A landscape with many valleys, sampled at points; each row gives a point and its height.
A ball rolls from a point to whichever of its 2 nearest points has the largest drop for the distance, and stops where none of them is lower. Distance is the straight distance between rows; heights are no part of it.
Sogi h=554: [-10 -13  14  -2  -8   8  18 -20  -2 -17   1 -11   3  -2 -19   1  11   0
  12   4  18  -9 -28   6  21]
tem h=710: [-21   5 -15  23 -10   1  21  20 -16  -5  -1   6   0   9   0  -6 -12   6
   5  -9  -3 -16  -1   9  -8]
Fum h=402: [  3  -8 -12  -5  13   2 -17  10  -9  -8  -4  17  -2 -12  -1 -20   6 -13
 -16  -6  -2  11  22  -1  22]
Viki h=598: [ -8  -9  13   7  -4  -2   6 -20  11 -24   6 -16   1 -15 -20 -17  21   4
  12   3  15  -6 -15   9  23]
lev h=372: [ -2   5   5  -2 -16  -4  -2   2  -8   3  -1   0  12  15  15   4 -17  14
  -4  18 -11   2   0 -12  -7]
Nir h=680: [  1  -7  22  -8 -19   0   6  -1  11  -9  -6   9   1 -20 -13 -13  12  14
   7  21   8   2  -9  12  26]
giv h=315: [-27  10 -10   2  -7 -15 -19  12  12 -16   8   2 -11  11   3 -10 -11  16
  14  12 -22   1  -8   1 -15]
samod h=455: [-22  11  -1  11  -1 -10   0  10  -6  -4  -7   7   1  12  14  13 -16  15
   4   5 -12   6   4  -7 -17]
Geto h=786: [  4  -3   0  -1 -10   3  -5   0  19   2  -5 -15   8   4   9 -14  -3 -10
 -17   8 -26  -3  -7   0  -8]
puz h=468: [ 12   3   6  -7  -2   1  -7  -8   4  -3  -1  -4   7   9   7  -1 -18  12
 -12  12  -8  11   6 -13   7]
nunil h=645: [ 11  -5  -5 -16   9  -6 -32   8   6  21  -3   0 -12   9   6  -5   4 -10
 -23 -10   3  26   1 -18 -13]
Suse h=229: [  9 -14  10 -13   8 -22  -3  -4  36  13   0  -9 -13 -12 -13  -9  11 -19
 -15   6   3   6  17   5  -3]
reze h=833: [ -2  -6  -7   4  -7   0 -16  11  20  13   1 -12   0   8  17 -13   3  -7
 -19  -6 -23  11  -5  -9 -28]
fad h=520: [-10   5  -4  12  12  -2  -8   1 -16  -8   2  -2   2   6  10   9 -11   5
   0  -3  -4  -1  16 -15  -7]
Limi h=389: [  9   7 -14   2  14  -4 -15 -16  11  -3   9  -4 -16  -4 -16 -14   8   2
   4 -10  13   7  17  -9   6]
Mutor h=629: [ 10   4  22 -10  -8  -3   4 -10   3   9   9  21   0  -7 -11  11   4  20
  20  29   6  -6   7  16   9]
sazen h=697: [-11  -5  -4  22  -2   7  23  24 -12 -16 -12   9   1  -2  -6 -10 -16  -4
  -5 -11 -10 -11   0   4  11]
Motez h=865: [ -8   2  -3  -1 -10  -9 -21  14  12   6   6  -5   0  13  11  -9  -9  14
 -10   9 -20  13  -7 -10 -24]
rupap h=423: [  7   8 -10 -14  22  -6 -17   5 -12  21  -2   3  -8 -16  -5  11   9  -7
   6   3  17  12   7  -5  -5]
Kel h=490: [  8  -5   1 -10  24 -12 -19   1   6   1   5  15 -21 -16 -19 -10  12  -5
   2  -1  18  11  30   4   8]
mun h=658: [  3  -1  23 -19 -22   2  17  -5  -1   3  -3  18   8  -9 -16   4   1  14
  10  21  11  -6 -14  18  18]
dopi h=540: [ 13  -1  -6 -16  13  -3 -23  -1  14   9  -1   1 -12  -7  -7  -9   4 -15
 -16 -10   4  17   7  -7  -1]
tuk h=588: [ 10  -7   9  -8   4  -7   1 -21  16   0   7 -18   6   4   3   3   8 -12
   0  15  -8  -5   1  -2   8]
Galem h=291: [ 15  14  -5 -12   2  -2  -5  -6   2  18  -7  -5  -8 -16  -8   9   3   4
   7  12   9   9   2  -2  -3]
bopim h=595: [  7   4  -5 -12   8   0  14   8  -7  14 -11   5   0 -30 -11  10   7 -21
   5   0  12  -6   6  11   4]
rin h=403: [  1   0  -7   4  17  22 -27  -2   0 -19  -6  -6  -1  -1  12  12  -1 -12
  -5 -19  -9   1   7  -8 -16]
lume h=504: [-30   6  -2  22   8 -24  -7   7   1 -10  -4   0  -8  19  14   4 -10  10
  13   4 -14  -4  10  -5  -9]
siviz h=695: [  6  -1   5  -9 -10  12  33 -10  -1   7  -8  -5   8   0  -9   5   1 -12
  -5  -8   7 -10 -28  17  10]
Gile h=630: [ -3  -5   3   9   2   5  20  -4   7 -13  -2 -10  -4 -24 -18 -16  23  -8
   9  -6  12 -12 -17  10  22]
difov h=519: [  0  -4 -16 -14  20  -7  -5   4 -19  19  -4  12  -2 -21  -2   6  11 -21
   3   3  13   0  15   9   2]
Fiku h=657: [  2  -9  -1   7   1  15  29   9  -7  -5 -12   0   0 -17 -16  -7  11 -15
  -3 -14  15  -7 -24   6  24]
feguz h=746: [  5  -7  11  -1  -4  -2   1  -9  10  -8  -2  -4   1  -9  -4 -16   8   2
 -10   6   3   7   6  -2  28]
sigo h=673: [  6  -1  -1   5  -6  25  25  -9  -7  -5  -6  -3   2   6  -7   7 -10  -6
  -7 -23   0 -13 -27  13  -2]
Bot h=575: [-20  -6   2   8   4  -6  -2  21  -2  14  -7  -2   6  13  28  19   5  -7
   4 -13 -19   1  -7  -4 -36]
sozoz h=782: [ 22  -8  11 -17  20 -14 -12 -11   9  10   6  -6  -5  -5  -2  16   3  -5
   2  16   8   9  19  -4   2]
noseg h=408: [ 11   7  -4  -4 -16   0 -14  -1   8   1   9  14 -11  -1  -9 -25   2  30
   5  12   5   8   9  -2   9]
lelit h=606: [ 23  -8  11 -11  11  -6 -14 -11  11  -2   3 -13   6  14  16   9  -9  -8
 -16   8 -10  11  11 -16   3]
non h=563: [  5   4   0   8  12  20  -1 -16  -5 -19  -5 -11   5   3   7  15  -6 -11
  -1 -16  -8 -10  -5  -7  -4]
viv h=224: [  3  -7   4  -2   2  -7  14  -6  -7  16  -3   0   9   4   8   2   1 -13
  -3   6   4  -8   8   1  16]
kezis h=566: [-10  12 -13   6 -12   6  11  -9 -12  -3  12  -5  12  20   0   8  -7  -1
  13  -9  -3 -20 -16   7 -26]
nuvif h=681: [ -6 -10   4  16   1  19  21  10 -10 -22  -7  -2   4 -10  -5  -9  -2 -10
  -6 -14  -4  -9  -9  -2  21]
gon h=720: [  8  -8  11  -3   3  -7   2   8   9   4  -7  11  -7 -31  -9 -17  14  -1
  -5   6   8   8  15   6  29]
bola h=268: [  9   8  -1 -12 -12  -3 -10  -1 -12  22   3  -1   5  11  12   8  -3  21
   3  17   3  12  -3 -15  -8]
dev h=717: [ 24 -15   6 -13  10 -18 -16  -4  17   9   8  -3  -9  10   6   2   2  -5
 -15  12   5  16  23  -9   8]
gomaf h=292: [-20  11 -14  17   1  -4 -13  23  -2 -11   0   1 -13  -3   4 -13  -2   9
  -3 -11  -9  12  11  -8  -7]
Kolu h=718: [ -7   1   7   6   2   5  16   5  -3  -3 -14   6   4  21  15  23 -25  -7
  -3 -21 -11  -6  -6  11 -24]
lov h=691: [ 10   5  -2  -9   6  -7 -22   4   1  31   1 -11  -8   4  11   2  12   0
  -5   1   4  21 -10 -15 -13]
Temi h=369: [-12  17 -18   9 -11   8  -4  16 -16   3   5   2   1   0   2   0   1  23
   2  -2   5   8  -2 -11  -9]
kolo h=769: [ -9 -20  23  15  -1   1   6  -5   0 -24  -6  -6   8 -13  -6 -19   7  -4
  -7   1  12   5  -7  -3  32]
varel h=320: [ 10  16 -23   3   9   7 -20  -3  -7  -4   6  -1 -13  -8  -7  -3   8  16
   4 -10  17  11  11 -13   1]
tav h=79: [ 12  -3  -8 -15  22   5 -11 -16 -15   8   2  -3  12   8  15  27   3 -23
  -1  -6   6   3   1  -9 -10]
kas h=660: [-20   1   2  12   3  -5   8   6   1   4  -9   1   4  24  26  23  -6  -3
  12 -21 -13  -9 -10  13 -38]
Sigiz h=503: [ -5 -12  16  -6 -12   7  25 -21  -7 -12  12  -7  12  16 -14   4  -6   7
   5  -2  12 -15 -20  12  19]
gadi h=145: [  9  12  -8 -11  -6  -2   6  -7  -9  25  -3   5   8   0   2  17  -1  10
   9  11  12   1  -7  -1  -3]
puzog h=724: [ -9   5  -2  14  -6   4  28  13 -15  -7   2  11  -4  15  -2   6 -29   4
  -2 -21  -1  -9 -10  20  -3]
vere h=251: [ -7   8 -10  10  14  13 -24  12   7 -30 -10   3 -16  -5   8   7  -7  -3
   1 -21 -11   7   6  -7 -14]
Sozo h=332: [  8   1  -8   2   5   7 -11   6   8 -19  -1   5  -7 -10  -5 -22   0   2
 -11 -15   0  14  17 -12  15]
fur h=421: [ 11  -6  -6 -14   9 -18 -13   6  24  22   0  -1 -18  -4 -17 -10   7 -13
 -13   3  11  14  14  -5 -13]
roreb h=489: [-10   1  -7  -7 -14   5   1  -9  -1 -15  14  -4  12  15  -6  -2 -10   0
  17   6 -11 -25 -18   2 -10]
Kad h=656: [ -6   1   4  11   1  21   9   4  -4 -14 -17   1   1   4   5  12 -16  -7
  -4 -15 -17  -9  -6  -1 -11]
donaf h=465: [-16  -2 -12  14 -10   1   0  15  -8  15  -4  -6   9   5  19  -2   4 -11
  -6  -7 -15  -5  -6  -5 -23]
dus h=655: [  7   2  10 -10  -3   7  26   0  -1  13 -21   1   4 -23 -14   9   2 -12
  -3   1  12  -2 -18  12  11]
Gat h=435: [ 13   8   1   4   3   0 -10 -10  13  -7   9  14 -11  -8 -20 -18  11  20
   4  -2  14  13  23  -3  19]
sopi h=333: [-19  16 -20  13   0   9  -7  33  -7  -5  -2  -5 -10  -6  10   2  11  11
   0 -18  -6   8  -4 -10 -16]
zatak h=473: [  4   2 -10  -3   7  15  -8  -7  -9  13  -7  -3  12   5  17  24   5 -15
   4 -19   4   1 -12  -8 -27]
Zin h=600: [ 10   9  15   6   3  -5   1 -17   0   4  15  11  -9 -13 -11   6  15  19
  26  18  12  -6  18  12  12]
geve h=390: [ -4  11 -18  -2 -24   3 -12  16  -6   1  11   8  -2   5  -8 -20   2  31
   6  11  -1   7  -3  -7  -3]
Buzi h=472: [  7 -11  21 -14  -3 -19   7 -12  25   9   6 -11   2  -9  -4  -3   8  -4
   0  31  -4  -5   1  12   1]
zesa h=665: [ -1  -9  12  -5 -13  -5  11 -14   4  -4  11 -13  16  14   2  -3   0  -4
  -2  16 -14 -19  -6   1   7]
ref h=360: [ -2  -3 -11   6  -6   2   8  10 -18  16  -6   7   9   3  14   1  -3 -14
  -9  -5  -3  -6   5  -1   0]
Zeku h=437: [  1  -2  -4  -7  18   4 -14  -5 -22  -6   2   5  11  16  15  20 -10  -8
  -5  -4   3   3  17 -12  -3]
Rabu h=713: [-10 -17   8  15  -5  -3   9  -5   1 -13   7 -14   7   6   3 -12  -4 -13
  -6   4 -20 -21  -1   2   8]
Mavop h=699: [  6  -2  10   1  -8  -1  15   8   0   7  -4  14   0 -27 -14  -8  13   6
  13  14  11  -3   9  14  18]
pivad h=747: [ -6   0   4  11 -13   2   3   6   4 -13  -3  -3   1   1   5 -12 -11  -1
  -6   4 -25  -8   0   0   1]
roz h=241: [-18  14 -11  17  -1  -7  -5  20  11 -21 -13   4 -17  -1   4 -10 -11  10
   6   0 -18   1  -3   2  -7]
Bup h=400: [-11   3  -9  -4 -16  -4 -15  -1   6 -12  19  -7   7  14   0 -15  -6   7
   8  14 -17 -10  -8  -2 -17]
Vubed h=616: [  3   4  -6  -4   4   4  -8   1  -7  22   4 -13   7   8  18  14  11   1
   1  -3  -4  11 -17 -18 -26]
Kef h=443: [  0 -16  27 -12 -11  -6  27 -21  -3   8   7   2  14  14  -7  13  -3   6
   3   8  14 -11  -9  15  21]
sakef h=357: [  4 -15  23  -4  -3 -17  24 -15  -5  18   4   3  12  11   7  13   5  -9
   1  17  11 -13  11  13  18]
giku h=256: [  5   9 -19  10  11  12  -9   3 -10 -15  -1   2  -3 -13  -1  -8   3  -2
   1 -13   7   3   6  -7  11]
Rimok h=556: [ 11  -1   8   6  17 -16 -14 -13   6   6  17  11 -20 -13 -10   0  14   8
  13   8  15   1  29   9   9]
zafe h=625: [  2   4  -3  -6 -14  17  18  -7  -6  -6   7   0  11  20  -7  13 -21   1
   3 -17  -3 -15 -31  16 -19]
nuluf h=739: [  2  16 -10   6 -12  10  22   3 -20   3   2  12  11  17   0   7 -17  12
  -1 -16  15  -4  -3   8  -4]

Where does a ball stop that starts at each point below?
noseg -> roz
dev -> gadi
tem -> viv
gon -> giku
siviz -> gadi
sigo -> roz
